Points on a hilly landscape, in no order, each with its height.
A climber steps from a point to the highest of its 2 nearest points, and stops where none of them is higher. Distance is the straight distance between rows; heights are no part of it.
Q_664 h=183: [-17   9 -16  29 -12  14 -11  -9  -2  -9  -8   9  -5  -4  10  -6   2  -4
 -10  -5 -18   1 -11  21   6   1  25  12   3 -13   2   4   5  -6 -14  14
  -1  20 -14   5  20  -2  -7  -6  15 -16   5 -16  -7 -13  21   3 -10   2
 -16   4 -14  15  20   8   5  12 -16  17]
Q_419 h=169: [  6  11 -17   6   2  40  -8  15  14   2  23  -7 -19   6  19  -9 -17  -5
  17  13   4  13 -15   6   6   2  11  -5  -6   8 -21   1 -17  14  15  -7
   0   7  -4 -19  22 -11  19   7 -13   4   1  21 -10   7   4  -3 -12  30
 -17   2 -16  -7  28 -14  24  17   0  13]
Q_475 h=593: [-30  -3  15  28  -5   0  -9 -11  -2  -8 -14  20  14   4 -23 -17  10  -3
  -6  -1 -17   0   0   8  20 -12   5  19   1 -18  14 -22  16 -18 -20  12
  -8   7  10  11  10   8 -20 -26  30 -21   0 -30   3  -6  16  13   4  -5
  32 -10 -18  20  -9 -13 -18 -13 -15  15]
Q_321 h=172: [  6   1   1  28 -28  -5  18   7 -11   0  10  10  -4 -10  20 -17  -7   6
  -4  10 -21   1   1  -5 -43  -6  -2  -1  22  -3   5  -5  -1   1  -7   1
  18  20 -40  -5 -10 -18   2   6  -3   4  10  19  -6 -33   5 -21  -5  10
  -4  17  16 -17  18   3  18  41   3  -8]
Q_51 h=369: [ -2  -1  22 -34  29   7  -9   4   8  -1   0 -15  -3   0 -21   9  -4 -13
  27   2  10   7   1 -11  20   2 -16   1 -14   8  -4  -7  -1   7  13 -21
 -19 -21  38  -6   2  29  13 -13 -22  14 -14  -2  14  17 -10  24  21   6
  12  -2  -3  -2 -13 -25 -12 -31   6 -16]
Q_313 h=123: [ -7  15  -8 -18  15  15 -11   1  11 -10   4 -23  -7   6  -3  11 -26 -32
   5  11 -12  -2  -8  20  22  12  17   7 -17  -2 -21   9 -12  -1  20   4
  -3   9  25   3  26  21   4  -6 -15   5  -8   0   5  17  13  18  -1  19
 -26   1  -3  11  10 -17   0 -19  -9  -1]
Q_297 h=412: [  5  -2  -1  -9  -2 -15   7   9  -3  -2   6  -4   0  10   6  10  12  12
 -12  -8  10   1   7  -5  -7   1 -10  -6   9  13  -2   3   1  -2  -6  -7
  13  -4   6   0 -11 -10   6   9  -3   7   3  -9  -5   1  -7 -19  -2 -18
  -1  -2   7   1  -6   3   0  -1  12   8]
Q_521 h=383: [  1   1   2  -4   3 -11  -3  -7  -4  -5 -19   5   8   5 -15  20  22  12
  -5 -13   8   2   6   4  12  -1  -9   1   0  -6  10   0   2  -6 -17  12
  -4  -3   6   9 -16   0 -17  -9   7  -7   0 -21  -7  15 -16  -2  -2 -16
  16  -9  -1  10 -14  14  -4 -28   7  -6]
Q_739 h=313: [ -9 -12  23  13  -4  -8  -3   8  -3  -6   7  17   5 -11 -19 -25   0   2
  14  26 -13  10   5 -20 -28 -26  -9  -1   3  -5  10 -20  14   1   5 -22
  -5  -4   6  -6   5   2   6 -12   8   7  -8 -11  11 -11   5  18   3   7
  24  -4  -7 -12 -15 -19   5  -6 -11  -7]
Q_842 h=175: [-20   5  13  32 -21 -19  15  -8 -18  -9 -23  24  15   4 -14 -21  15  12
 -25  -2 -10  11   2   2  -4 -18   5  10  18 -16  24 -23  10 -23 -25  13
  16   7 -11  16 -14  -9 -29 -14  32 -27  19 -32 -20 -17  10  -9 -11 -19
  35 -11  -8  23 -14   3 -19  -7 -11  18]
Q_659 h=220: [-15   7  -1  18  -5   0   1  -4   3 -15  -2   8   4  -9  -3  -8  -8 -17
  -3  13 -23   0  -1   6   4  -2  13  13   3 -13   0  -2   5  -8  -2   4
  -1  10   5   8  12  10  -9 -14  16 -11   0 -14   5  -3  23  10   0   5
 -13   5  -6  11   6  -6   2   2 -14   1]
Q_511 h=241: [ 26   5  16 -49  12 -16  -5  -5  -2   6   6  -6   6 -25  -3   5 -10 -14
  20  -1  17   2  -8 -33  -1   8 -13 -12 -15  20  -1  11  -1  28  28  -5
 -29 -22  -5 -13 -15   8   8  13 -12  -4   1  17  24  18 -17  15  22   3
 -10  11  10 -21 -14  12 -12   6   9 -33]
Q_872 h=371: [ -1  13   5   6  -6 -21  13 -25  -4 -17 -18   9   7 -16  -6   6   4 -10
 -13  -5 -25  -9   4   7  -2   4   8  19  15 -29  25  13   7 -12   0  23
 -10  11 -22  20  -9   7 -37  -7  18 -16  10  -8   1  20   2  10  -7   2
 -10   2  13   6  -6  25 -12  -3 -17 -30]
Q_396 h=255: [ 10 -11  -3   0  -6 -19  -6   6 -11   6  -7  22  15   9 -14   1  33  40
  -6  -3  25   5   6 -15  -9 -11 -19 -15   9   4  18 -18  14  -5 -18   0
   4 -17   5   5 -15 -14  -6   1   7 -10   3 -16 -10  -5 -23 -10  -1 -23
  35 -12  -7  -6   1   8  -7 -10  10   4]
Q_97 h=501: [-25  -3  -3  -2  21  16 -17  -4   8  -1 -22 -13   2  16 -24  18   4  -3
   1 -18   0  -3   2  25  40   5   0  18 -26  -6  -6  -5  -6 -12 -23   5
  -6   4  21  10  10  23  -2 -14  -4   4 -14 -13   8  14   1  20   4   0
  13 -11 -16  25 -12 -13 -12 -36   7  12]
Q_819 h=229: [-15  27 -13  -6   5  11   4 -11   8  -4  -1 -27  -7   9  20   6 -26 -26
 -25 -14 -13 -14  -6  41  18  21  34  16   1  -5 -19  27 -11 -16  10   8
  22  15  -2   6  11  14  -1   1  -1  -3  -5  -3   1   0  28  -9 -18  11
 -36  -1   0  17   7  15 -16  -1 -12  14]
Q_814 h=117: [  2   6 -41  22  -4  33 -18   0  10   5  -5  -9 -23   2  29   5   1  13
   5 -21  -1   2 -13  27   7   7  18  -5  -3  -5 -17  10 -11   5 -11  11
   5  16 -22  -3  20 -15   7  10  -1 -10   1  11 -21  -8   5 -16 -25  10
 -31   0 -21   1  31  21  17  18   2  23]
Q_369 h=107: [ -7   3  -8   4   9  16 -30  -3   8  -8   1  10  -7  -9 -18   6  -6 -19
  29  26 -14   3 -13  -2  13  -2   3   8 -22 -17  -3 -11   2   5   8   8
 -19   5  18   6  34  22  -2 -18  -7  -2  -9  -8  14  16   8  35   9  18
  -5  -2 -17  -2  19 -20  11 -16 -15  -7]
Q_674 h=214: [ -5  -8   5  22 -14 -15  -5  -1 -11  -7 -10  25   9   5 -11 -10  25  26
 -15   2  -1   9   7  -6 -13 -18  -6   0  13  -9  20 -18  12 -13 -23   0
  10   4  -4   9 -12 -13 -13  -6  16  -9  10 -22 -11  -8  -6  -9  -6 -19
  27 -10  -8   3  -6  -2  -4  -9  -2  13]
Q_769 h=370: [-10  -3 -17  -6  17   4 -10   8   4   6 -20 -25  -5  26  -7  23  10  15
 -11 -21  17  -6   2  24  31  12   0  -2 -25   9 -12   9 -15  -5 -21  -6
  11  -4  18  10   4   5  11   8  -9   9  -8  -8  -6   5  -9 -13 -10  -9
  -1  -7  -4  17 -11  -1  -8 -30  22  23]
Q_858 h=413: [-18   6 -21  13  -2  24  -9   0  10   1   3 -13 -18  20  21  -5  -3  -3
 -20 -15   5   2  -2  29  21   7  17   2  -9   5 -20   4 -13  -5 -10  -7
  16  13   8  -4  13  -5   9   1   0   0  -1   2 -10  -9  17 -17 -15   0
 -21  -6 -14  20   7   0   9  -6  -5  33]
Q_964 h=251: [ -2  15  -6  17 -13  11  10   0  -5  -8  15   1  -3 -14  18 -11 -22 -14
   0  16 -23   1 -10   7 -21  -1  17   4  10  -8  -2  12  -3   1  10   0
   4  22 -17  -2  12  -4   5  -4   0   0   3   5   0  -7  20  -4  -5  17
 -27  15   2  -3  19   5  15  30 -10 -12]
Q_270 h=137: [  0   3 -30  10   4  19 -25 -11   7  -1  -6   0  -6 -16  -2  16  -6  -9
  23   7 -13   1 -21  12  15   4  17   3 -22 -15  -7  10  -4  13   4  17
 -19  15   3  11  29   9  -3  -5   0  -2  -4  -3   6  16   1  18  -6  14
 -25   8 -17  -2  18  -1   9  -5 -10  -4]
Q_355 h=298: [ 19 -10  24 -28 -10 -13  18  16  -2  23  31  -5   3  -2   5 -22 -19  -8
  -6   6   9   8   3 -29 -28 -10 -13 -15   3  26  -6 -12   7  17  19 -20
   5 -21 -12 -24 -15  -8  33  14 -16  13  -6  34  15 -16  -8  -9  17   4
  12  -4  21 -24  -8 -16   4  28  13   2]
Q_690 h=386: [  0  10  18 -27  16  -8  19   1  -1  -1  12 -27  -2   1   4   8 -15 -19
  -4   4   3   3   7  -1   1   7  -7   1   0  16 -13  16  -9   4  19 -12
   6  -5  16  -8 -12   9  11   4 -17  19  -4   2   6  15   2  -3   3  -3
 -12   5  19   3 -22  -6  -1  -4  10  -5]
Q_631 h=202: [ 18   3  -5 -27  10 -11  -3 -11   6  -2  -3 -12   2 -19  -2  24  -8 -15
  20  -3  -1  -4 -13 -15   4   9  -2   1  -8   2   0  21  -3  18  19   7
 -23  -6   4   6  -7  10  -6  12 -16   8  -1   7  11  26 -17  10  11   4
 -25  10   8 -13 -13  10  -5  -7   3 -26]
Q_956 h=389: [ 11   4  10 -10  11 -22  21   5 -14   5 -24 -11   9  35  -9  29  21  25
 -18 -22  41  -1  20   2   8  12 -20 -23   8  19  -5  -4  -6 -14 -12  -7
  23 -19  19  -4 -24  -4 -11   3   1  -1  15 -15 -19   6 -17 -12  -3 -26
  30 -12  14  21  -9  16 -14 -22  13   3]
Q_200 h=77: [-29  -6  -5  39 -10  33 -16   0  14  -4   1  14 -13  20  11 -28  10   5
 -16  -9   4   7   4  13  10  -9  12  14  11   2   3 -26   3 -11 -27  -3
  14  10   7 -10  10 -10   8  -4  14 -16   6  -3 -23 -31  30  -4  -8   2
  12 -17 -31  26  12  -9   9   2  -9  46]
Q_95 h=461: [-10  -3  18 -21  22   5   9  11  -4   4   7 -21 -10  18  -3   3  -7  -3
  -9  -3  10   2  15   3  12   2 -14  -3  -2  21 -14   4 -12  -6   6 -26
  11  -9  32 -10  -7  11  18  -1 -18  20 -11  -9  -2   6  -2  -5   4  -8
   6  -9   9  12 -18 -22  -5 -14  16  15]
Q_844 h=274: [ 15   0  15  -1  -3 -24   5 -22  -7 -15 -17  16   6 -33 -10   0   5  -7
  14   8 -11  -4  -2 -20 -16  -3  -7   2   5 -27  35   9   7  11  10  19
 -25   5 -23  11 -20  -6 -34  -3  10  -7  14  12   4  18 -21   9  -1   1
  -6  15  23 -20 -14  39  -6  -4 -17 -52]
Q_730 h=257: [ 28  -9   1 -17 -12   7  13  17   6  31  36  -4   4   5  18 -16 -18 -11
  -5  10  13   0  -3 -19 -22   0  -5 -11  10  31 -13  -4  -4  16  17 -11
   9 -18 -20 -26 -12 -11  33  12 -18  14  -2  43   4 -20  -9 -17  13   6
   4   1  15 -29   9 -22  17  43  18   6]
Q_589 h=243: [ -3  19  -8  -6  -7 -11  11  -9   3  -9   4 -16  -2  -4  16  10 -14 -19
 -17  -5 -18 -15  -4  19  -1  11  15  11  13  -9  -8  26  -4  -8   9  11
  11  16 -13  11  -2   3  -7  -2  -1   5   2  -7  -2   3  16 -11  -8   4
 -32   9  11   8   1  18  -5   7  -6  -2]
Q_684 h=444: [-17   7 -20  -4  10  12  -3   6   6   7  -2 -33 -14  26  18   7  -8  -2
 -22 -14   6  -7  -1  32  23  18  10  -2 -12  12 -24  17 -23 -10  -3 -12
  26   8  10   3   8   4  12   7 -11  12  -7   1  -8  -3   7 -18 -16  -4
 -22  -4  -2  19  -7   0   0 -19   9  31]
Q_728 h=586: [-33  -2  -9  10   8  26 -17 -13   5   0 -23 -12   0  24 -13   7  -5 -14
 -13 -26  -3  -6  -7  37  43  10  22  21 -30 -10 -12  -9  -1 -11 -25  11
  -1  10  13  12  23  18  -8  -9   7 -13  -9 -10   3  -1  22  13  -5  -2
   3 -11 -23  32  -1   0 -14 -27  -8  30]
Q_715 h=502: [-23   0  28  23  -4  -8   6 -17   3 -15 -21  21  19  -3 -30 -17   8 -10
  -4   2 -23   5   6   4  21  -5   8  22   6 -28  22 -18  18 -27 -11  21
 -14   3  -3  13  -5   8 -39 -28  42 -32   1 -22  11   9   4  25   4   2
  36 -11  -3  15 -20   0 -19 -20 -18 -14]
Q_124 h=136: [-27   2  21  25 -16 -11  15   8  -6 -13  -8  12   6  11  -5 -32   3   3
 -28  -5 -14   8  14   4  -7 -13   8   8  18   2   4 -17   7 -26 -15  -8
  25  10   2   2 -10  -5  -7 -10  29 -14  11 -22 -10 -29  25 -11  -4 -12
  25  -7  -6  24 -12 -17  -9   0 -10  29]
Q_806 h=25: [  9 -21  -5  18  -4  35 -14  17  17   9  20  11 -16  12  15 -24   9  16
   4  11  12   3  12   0  -4 -10  -6   3   7  19  -6 -22  -6   9  -4 -18
   5  -3   5 -22  -1  -6  20   5 -11   1  -6  16 -13 -19  14  -7 -10  19
  18 -12 -21  -4  22 -23  23  17  11  28]
Q_854 h=235: [ 18  -5 -11   1  -3 -13  -6  -9 -24   4  -7  17   4 -28   2  12   9  11
  24   5  -3  -6 -14 -26 -18   4 -14  -3  -4 -12  17  22   8  19   9  19
 -14   7 -29  13  -7  -8 -12  16  -6   3  10   5   5   4 -24  -4   1  -5
 -21  24  11 -35   8  27   2  29  -3 -32]
Q_868 h=323: [  4  -7  -9  11  -3  -8 -16 -13 -13  -2  -7  22   8 -17 -14   8  24  19
  13   9  -2   4  -4 -12   3  -7  -6   2  -5 -14  24  -4  15   7 -12  17
 -19   0   0  14  -1  -3 -14 -10   6  -2  -3 -14   2  14 -24   3  -3 -13
  11   4  -7 -15  -5  12  -3 -11  -1 -11]
Q_360 h=368: [  4 -15  26  -1 -17  -2  20  18   6  15  30  -3  -3   7   6 -34 -21  -8
 -10  17  -5   7  14  -9 -32 -18  -8  -9  14  20 -12 -20   3   3  17 -35
  18  -8   4 -23  -6  -3  29   4  -9  20  -8  26   7 -24   9  -5   4  10
  22  -9  14 -14  -9 -37  15  18   5  15]
Q_554 h=277: [ 19  -5  18 -51  18 -13  -8   7  -5  17   6   3   5 -16 -10  -5   0   9
  14  -8  35  -2   0 -38  -4   0 -18 -19 -21  24   1  -3   6  21  22 -14
 -30 -38   5 -20 -15   4  22   3  -6  -4  -6  12  18   5 -19  12  31  -9
   9   7   0 -13 -12   0 -19   5  13 -23]
Q_627 h=108: [-27  -7  16  37 -21   6   3  10   7  -8   5  16  -4   8   6 -40   2   4
 -16   2 -14   6  14   5 -15 -15  13   8  15   4   5 -30   6 -17 -15 -16
  19  13   3  -6   3  -8   1  -9  21 -10   9 -10 -11 -39  31  -4  -6   1
  24 -12 -15  16   0 -25   5  11 -11  35]
Q_402 h=358: [  7   0 -16  -8   6 -18   8  12  -5   3 -13 -10   9  27   6  26  21  22
 -19 -18  25  -2   7   7   5   7 -11 -13   8  13  -8   0  -5  -8 -17  -3
  22  -8   7   2 -12 -12  -4  13   0   3  12 -13 -14   2 -11 -21  -7 -26
   4 -11   5   9  -2  12  -8 -11  16  17]
Q_799 h=374: [ -1 -19  36 -13  -3 -11   9  16  -3   3  13   6   4  -6 -17 -28 -11  -1
  11  17  -4  12   8 -23 -29 -26 -18  -9   3  14   3 -16  11   8  15 -37
  -7 -17  14 -19  -4   7  16  -1  -4  14 -11   3  16 -10   0   9  14   6
  28  -5   4 -18 -19 -25   2  -2  -2  -4]
Q_649 h=334: [ 10  19  23 -27   0 -18  31  -5  -2   0  24 -29   4   0  15   3 -26 -25
  -8   5   2   2   0  -6 -14   0  -9  -4  12  12 -11  19  -9   7  28  -8
  12  -3  -3 -14 -15   0  18  12 -18  26   1  13   6  12   3 -17   9   5
 -10   8  27  -4 -23   8  -2  12   6  -8]
Q_680 h=134: [ 16   4  -5   5 -22 -24  22   3  -9   0  13  -4   3   9  24   5   1   3
 -15  -3  -1  -6   4  -7 -32   6 -12 -10  27   4   1   7   1  -1  -5   0
  27  14 -29   1 -18 -24   2  18  -8  13  13  16  -8 -17  -3 -34  -4 -11
 -10   7  18  -8  11  13   5  30   8  -6]
Q_89 h=160: [ 22   2   9  -9 -23 -30  32   8 -12  11  19  -3   9   1  14   0 -11  -3
  -9   3   0  -4   1 -25 -38   0 -19 -17  20   6   0   1   9   8   4  -2
  21   4 -38  -7 -20 -28   9  20  -9  19   8  33   5 -20  -9 -30   4  -4
  -3   9  30 -19   5  14   2  40   9 -17]
Q_734 h=336: [ 35  -1   7 -18   5 -31  24   2 -20   9 -17   6  20  23  -3  18  24  28
  -9 -12  49  -4  13 -15  -9   4 -16 -39  13  15   4  -6   4   1   0  -4
   9 -29   9  -7 -28 -22 -16   7   8  -7  21  -3 -10  -2 -18  -6   8 -29
  31  -9  20  10   1  27 -20 -11   3 -15]
Q_413 h=209: [ -3  17   6  28 -25   5  28   7  -7  -6  16   2  -1 -15  23 -25 -25  -9
  -1  19 -30   1  -7   3 -38  -4  15   1  17  -9   2   3  -1  -6   4  -2
  13  23 -39  -4   6 -18   5  -3   1   1   3  18   2 -29  24 -13  -5  22
 -14  23  15 -11  19   6  20  42  -5 -16]
Q_44 h=299: [ 14   7 -16  -2  -9   1   3  -2  -3   1  15  -6  -2 -16  16   9 -13  -7
  10   6  -7  -2 -14  -5 -17   3   2  -2   5   0  -4  19  -5  15  11   4
  -1  12 -18   2   6  -8   6  11 -11  12   3  10   3   0  -3  -8   2   6
 -29  17   8 -17  10   5  12  24   2 -13]
Q_800 h=319: [  7  10   5   1 -10 -25  14 -17  -6 -12  -7   4   2 -26   1   7  -4 -11
   2   5 -22 -11  -1  -7 -17   4   0   8  12 -23  22  20   3   4  10  19
 -15  15 -24  18 -12  -3 -28   3   1  -2  12   4   1  13  -3   2  -4   4
 -22  17  18 -11  -4  33  -6   9 -10 -38]
Q_752 h=194: [ 20   5  11  -8 -16 -23  17  -5 -24   6   6   8   9 -19   7   5  -7  -3
  10   8  -6  -5  -8 -33 -33   1 -20 -10  10  -4  12  16   8  21  10   5
  -1   5 -45   3 -13 -22   0  22  -8  11  14  27   7 -13 -17 -18   4   1
 -17  27  29 -26   8  29  -4  41  -1 -36]
Q_13 h=156: [ -5   6  11 -13  13  -1   3 -10  12 -15  -4 -12   0  -7 -13  13 -13 -25
   8   5 -21   0   1   8  17   5   6  15  -4 -12  -5   4  -1 -10  15   9
 -14   3  18   3   8  24 -12 -10  -1  -4  -7  -4  13  28   8  28  13   8
 -19   1   3   7  -6 -10  -2 -21 -10 -20]
Q_83 h=435: [-12   8  22  17  -3 -18  20 -19   3 -19 -23  15  16 -10 -19 -13  -1 -15
 -11  -2 -31  -3  12   5  11   0  16  21  14 -30  21  -2  13 -25  -2  20
 -11   2 -10  16  -9  12 -42 -12  35 -29   8 -12   9  11   9  18  -6   2
  15  -3  11  13 -17  13 -18 -11 -21 -26]
Q_648 h=58: [ 19 -21 -41  -5   8  13 -22  17   7  26   5   7  -3  -7   6   9  19  35
  23  -5  30  -9  -7 -16   2  12  -2 -12 -20  10  -9   1  -6   8  -1  15
 -11 -20  -2   7  10 -12  22  20  -2   0 -12  11  -3  -8 -19  -1   8  -4
  -8   5 -15 -21  20  -3   5  19  20   7]
Q_408 h=427: [-13  -5   2 -14  26  17 -18   7   9  -8  -7 -14  -7  12 -24  10  -5 -13
  21   6   5   1   0   8  30   2  -8   5 -22  -2  -7  -7  -4  -1  -3 -11
 -11  -9  40   5  15  29  10 -18 -21  15 -16  -6  10  18   3  26  11   7
   9  -7 -14  14  -6 -31  -4 -34   2   1]
Q_258 h=260: [-18  -1  19  20   0 -12   5   4  -1 -16   2  12   2  -8 -15 -24  -8 -16
   3  22 -29   4   8  -3 -11 -12   3   6   3  -9   2 -12   7  -9   6 -10
   1   7  11   0   9   6  -4 -24  16  -9  -5 -16  12  -8  22  18   4   9
   8  -1  -5   5 -10 -18  -1  -1 -17  -4]
Q_611 h=53: [-17  -6  -2  25   0  37 -17  12  18  -5  12   7 -16  18  11 -29   4   2
  -1   4   6   9   8  13  12 -11  -1   5  -3   2  -6 -26   1  -3 -10 -16
  11   6  15 -16  17  -4  14  -4  -3  -7   0   5 -14 -18  28   3  -8  13
  12 -17 -30  17  18 -21  16   0  -3  38]
Q_81 h=316: [ -4   0 -25 -10   8   1 -15  -8  11   1 -20 -21  -4   6  -3  28   3   2
  -7 -23  -5 -13  -7  28  23  11  11   6 -21  -8  -8  16 -14   1 -11  13
  -3   8   4  17   8  12  -6   4  -4   5  -7  -9  -1  13  -5   1 -11  -1
 -19  -6  -7  12  -8   8  -8 -29   7  12]
Q_967 h=272: [-18   7  -6  -8  12   1  -3 -18   7  -4 -22 -20  -1   8   0  22  -7 -16
 -29 -27  -9 -14  -2  41  25  20  22  21 -12 -13 -14  19 -10 -18  -4  14
  10  12  -1  12   8  23 -15   2   7  -8  -1  -7   0  12  16  10 -11   3
 -20 -11  -6  23  -9  11 -18 -20  -7  10]
Q_960 h=228: [ 12  -7  20 -11   4 -11  -2 -22   3 -10 -11  14   5 -24 -15   6  11  -3
  20  -1  -1   3   0 -16   6  -2  -5  -2  -2 -19  26   1  11   4   4  12
 -32 -12   1   1 -18   4 -27 -10  10  -9   0   1   9  25 -28  21   9  -3
  10   3  14 -12 -22  21  -2 -27  -7 -42]
Q_823 h=133: [  5  10 -11 -14   9  24  -7  14   8   2  20 -18 -11   6   7  -1 -20 -23
  11  15   5   7 -14   7  10   6   6  -6 -15  14 -19   9 -15  12  17 -14
  -4   2  19  -7  23   3  21   4 -21  14  -3  11   1  12   2   4   0  13
 -21   3  -4  -2  10 -19  12  -4   1   9]
Q_94 h=34: [ 14 -22 -13 -20  10   2 -20  14  -1  26  11  22   4  -8  -5  -4  21  39
  13  -5  31  -8   2 -32 -15  -4 -16 -10  -5  13   6 -13  10   4   3   4
 -17 -31  -1  -1   0 -10  22   8   0  -1 -14   7   3  -8 -18   2  21 -13
  15   4 -12 -22  13  -4  -4  14  18  -1]
Q_240 h=705: [-31   3   4  25  -2  10  -5 -12  -3  -7 -19   5  10  11 -12  -3   0 -15
 -20 -14 -13  -1  -2  24  29   3  21  24  -3 -12   3 -13  11 -17 -24  14
  -1  12   6  10  15  11 -18 -11  25 -24   1 -25   0 -12  29   6   0  -6
  10 -10 -15  31   3  -4 -18  -9 -18  27]
Q_995 h=78: [  2   5   5  -1   6   7 -16  -5  -3  -7   7  13   3 -26 -13  -1 -15 -22
  39  40 -20   6 -16 -24 -13  -5  -1   1 -11 -13   4  -1  -1  15  19   2
 -24   5   6   0  25  16  -1  -9  -3   0   1   2  16  14  -2  30  12  17
 -10  12  -7 -25  10 -11  12   1 -21 -26]
Q_622 h=149: [ -7   0 -37  31  -8  28 -29  -7   1   1 -12   9 -14  -7   9   7  16  19
   7 -12  -4   4 -12  22  14  -3  19  -1 -13 -15  -2   2   3   8 -21  21
  -9  16 -12   6  25  -9  -3   3   7 -11   3  -8  -9  -6   0  -4 -16   1
 -12   1 -25   3  25  13  14   6  -5  21]
Q_835 h=443: [ 10   3  13 -12  12 -15  18 -10  -7   0 -32 -12   3  22 -17  31  18  13
 -15 -21  25  -6  18  11  15   9  -9  -7   4   3   6   6 -10 -13 -11   7
  13 -12  10   1 -24   5 -21  -6   8  -2  13 -17 -15  21 -20  -2  -3 -14
  28 -12  17  24 -21  19  -7 -30   8  -9]
Q_88 h=276: [  8 -11 -12  18   0  -2 -20 -13 -24   4 -10  30   9 -33  -8   6  18  20
  25  14 -10   1  -9 -25  -8  -2  -9  -2 -12 -22  28   4  15  15  -5  23
 -23   4 -22  20   0  -3 -19  -2   9  -5  -1  -4   3  12 -26   5  -6  -9
  -2  20   1 -35   7  22   1  12  -9 -27]
Q_571 h=449: [  1 -21  23 -15  -1   2   4  22   7  14  23   2   0   8  -4 -27  -1  11
  -2  10  11   5  16 -18 -17 -18 -15  -9   7  23   0 -19  10   7   8 -36
   3 -21  19 -20  -3   3  30   5 -12  15 -13  12   6 -17   0  -2  12  -1
  28 -16   0 -12  -6 -35   7   4  11  15]
Q_556 h=352: [ 13  -5 -22  -3  -3  -7  -6   5  -4   4   4   5  -1  -5   7  14  12  16
   4  -5   6  -2  -5  -9  -9   7  -5  -7   2   5   0  12   1   8  -2   4
  -3   2  -9   5   0 -10   1  14  -6   6   2  -2  -2   2 -14 -13  -5 -11
 -20   8  -2 -10   6  10   5  12   5   0]
Q_234 h=87: [ 15 -12 -47  17   0  25 -21  12   8  14   0   2 -14   0  24   9  11  33
  16 -11  12  -3  -5   8   6  14   5  -7  -6   5 -12   4 -11  11  -9  11
   1   2 -16  -3   9 -18   9  19  -5  -6  -1  15 -15 -11 -10 -17 -16   6
 -15   4 -18 -12  28   8  20  22  16  16]
Q_934 h=503: [-11  -4  -7  15 -12   6   1   9   7  -3  11   1  -8   9  16  -9   9   5
 -19  -4   1   5   8  11  -3  -4   4   3  14   9  -9  -5  -2  -7 -16  -7
  20  11   0  -8  -3 -11   7   1   1   2   5  -1 -13 -17  12 -19  -4  -8
  -2  -5  -4   8   6  -9  12   4   2  28]
Q_975 h=192: [ -1   3  19 -11  11  -8   9 -23  18 -18 -13  -3   0 -16 -16   9  -2 -16
  10  -6 -17  -1   5  -1  14   1   7   8   1 -29  18   9   4 -16  13  10
 -23  -5   2   6  -5  14 -30  -9  13 -10  -3   5  14  37 -13  33  17   5
  -8   0  18   2 -20  13  -2 -27 -11 -39]
Q_131 h=288: [  8  25  15 -21  -3 -24  31 -12   1  -9  11 -26   5  -3  16  12 -22 -20
 -12  -3  -9 -17   6   3 -15   7   0   4  18   1  -7  28 -10  -3  21   5
  16   9 -14   4 -17  -1  -3   8 -10  20   7   4  -1  14  11 -15   0   3
 -25   8  28   5 -17  25  -6   6   0 -17]
Q_188 h=297: [ 20  -3   3  -3   0 -21  12  -9 -22   7 -25  18  20  17 -16  14  31  34
  -7  -2  43   2   9  -8   1  -8 -17 -29  10   0  19 -14  11  -9 -15   8
   9 -28  13   1 -28 -16 -25 -10  12 -18  12 -14 -14   0 -24  -3  -3 -28
  48 -15  12   6  -3  24 -18 -24   2 -18]
Q_827 h=211: [ 18   0 -14   1 -10  27   5  16   8  17  30  -6  -8   6  30  -9 -18  -6
   8   8   6   6 -11  -3 -10   3   2  -5  10  19 -14   1 -13  16  15  -3
  10  -1 -19 -21   0 -13  23  12 -19   8  -1  33  -7  -8  -4 -19  -5  21
 -12   8   5 -22  25 -13  27  37  12   6]
Q_592 h=10: [ 13 -26  -8   4   2  16 -18  15   7  15  17  22  -5   0   4 -13  20  29
   8   7  16  -4   9 -15 -15  -9 -10  -4   0  15   1 -16   5   6  -6 -13
  -5 -14   6  -9   0  -6  17  11  -4   3 -12   8  -3 -16  -5  -1   6   3
  18  -5 -14 -18  15 -20  15  14  11  16]
Q_700 h=318: [  7  -9  15 -34  18  -4  -6  10   0   7   7  -4  -1  -6 -10   6   5   4
  15  -1  24   2   3 -23   7  -2 -15  -9 -12  20  -1  -5   3  14   7 -22
 -23 -31  22 -10  -5  10  19  -1 -14   8 -14   0  11  10 -13   9  18  -6
  13   0   1 -11 -14 -11 -11 -10  14  -8]
Q_472 h=167: [ 18   0 -28 -11   5   8 -22  -3   7   7  -2  -9  -5 -22  -1  25  -6  -2
  29   2   0   0 -22  -3  10  12   9  -5 -25  -1  -7  20  -7  24  10  13
 -23   4   2  13  16   9   6  12 -11   7  -7   0   7  18 -18  16  -4   8
 -29  14  -8 -15   8  -3   3  -3   3  -8]
Q_146 h=543: [-21   1   1  -9  14  16   4  15   4   2  11 -21 -15  28  10  -8  -8  -7
 -15   1  11   4   9  19  20   2  -2  -1  -5  19 -23   4 -16 -13   1 -25
  23  -1  31 -11   6   6  19  -4 -19  16  -8   1  -4  -4   8 -10  -6  -4
   1  -7   0  21 -10 -29   3 -12  12  28]

Call two points neighbours if one is among the 2 nearest of the other. Go from one point of each pair to the other, from neighbour to neighbour, staying as high as possible. Name the lowest point that can't be avoided.
Q_835 / Q_240 -> Q_592
Q_835 / Q_934 -> Q_402
Q_934 / Q_146 -> Q_858
Q_571 / Q_240 -> Q_313

Where does a climber stop that starts at each point below?
Q_313 -> Q_240
Q_200 -> Q_835
Q_270 -> Q_240
Q_321 -> Q_297
Q_648 -> Q_571
Q_700 -> Q_240
Q_396 -> Q_835
Q_854 -> Q_835
Q_419 -> Q_571
Q_800 -> Q_240

For each start below, name every point that the climber comes to, in order.
Q_611 -> Q_200 Q_627 Q_124 Q_842 Q_674 Q_396 Q_188 Q_734 Q_956 Q_835
Q_752 -> Q_854 Q_88 Q_868 Q_521 Q_835
Q_131 -> Q_649 Q_690 Q_95 Q_146
Q_995 -> Q_270 Q_472 Q_631 Q_511 Q_554 Q_700 Q_51 Q_408 Q_97 Q_728 Q_240
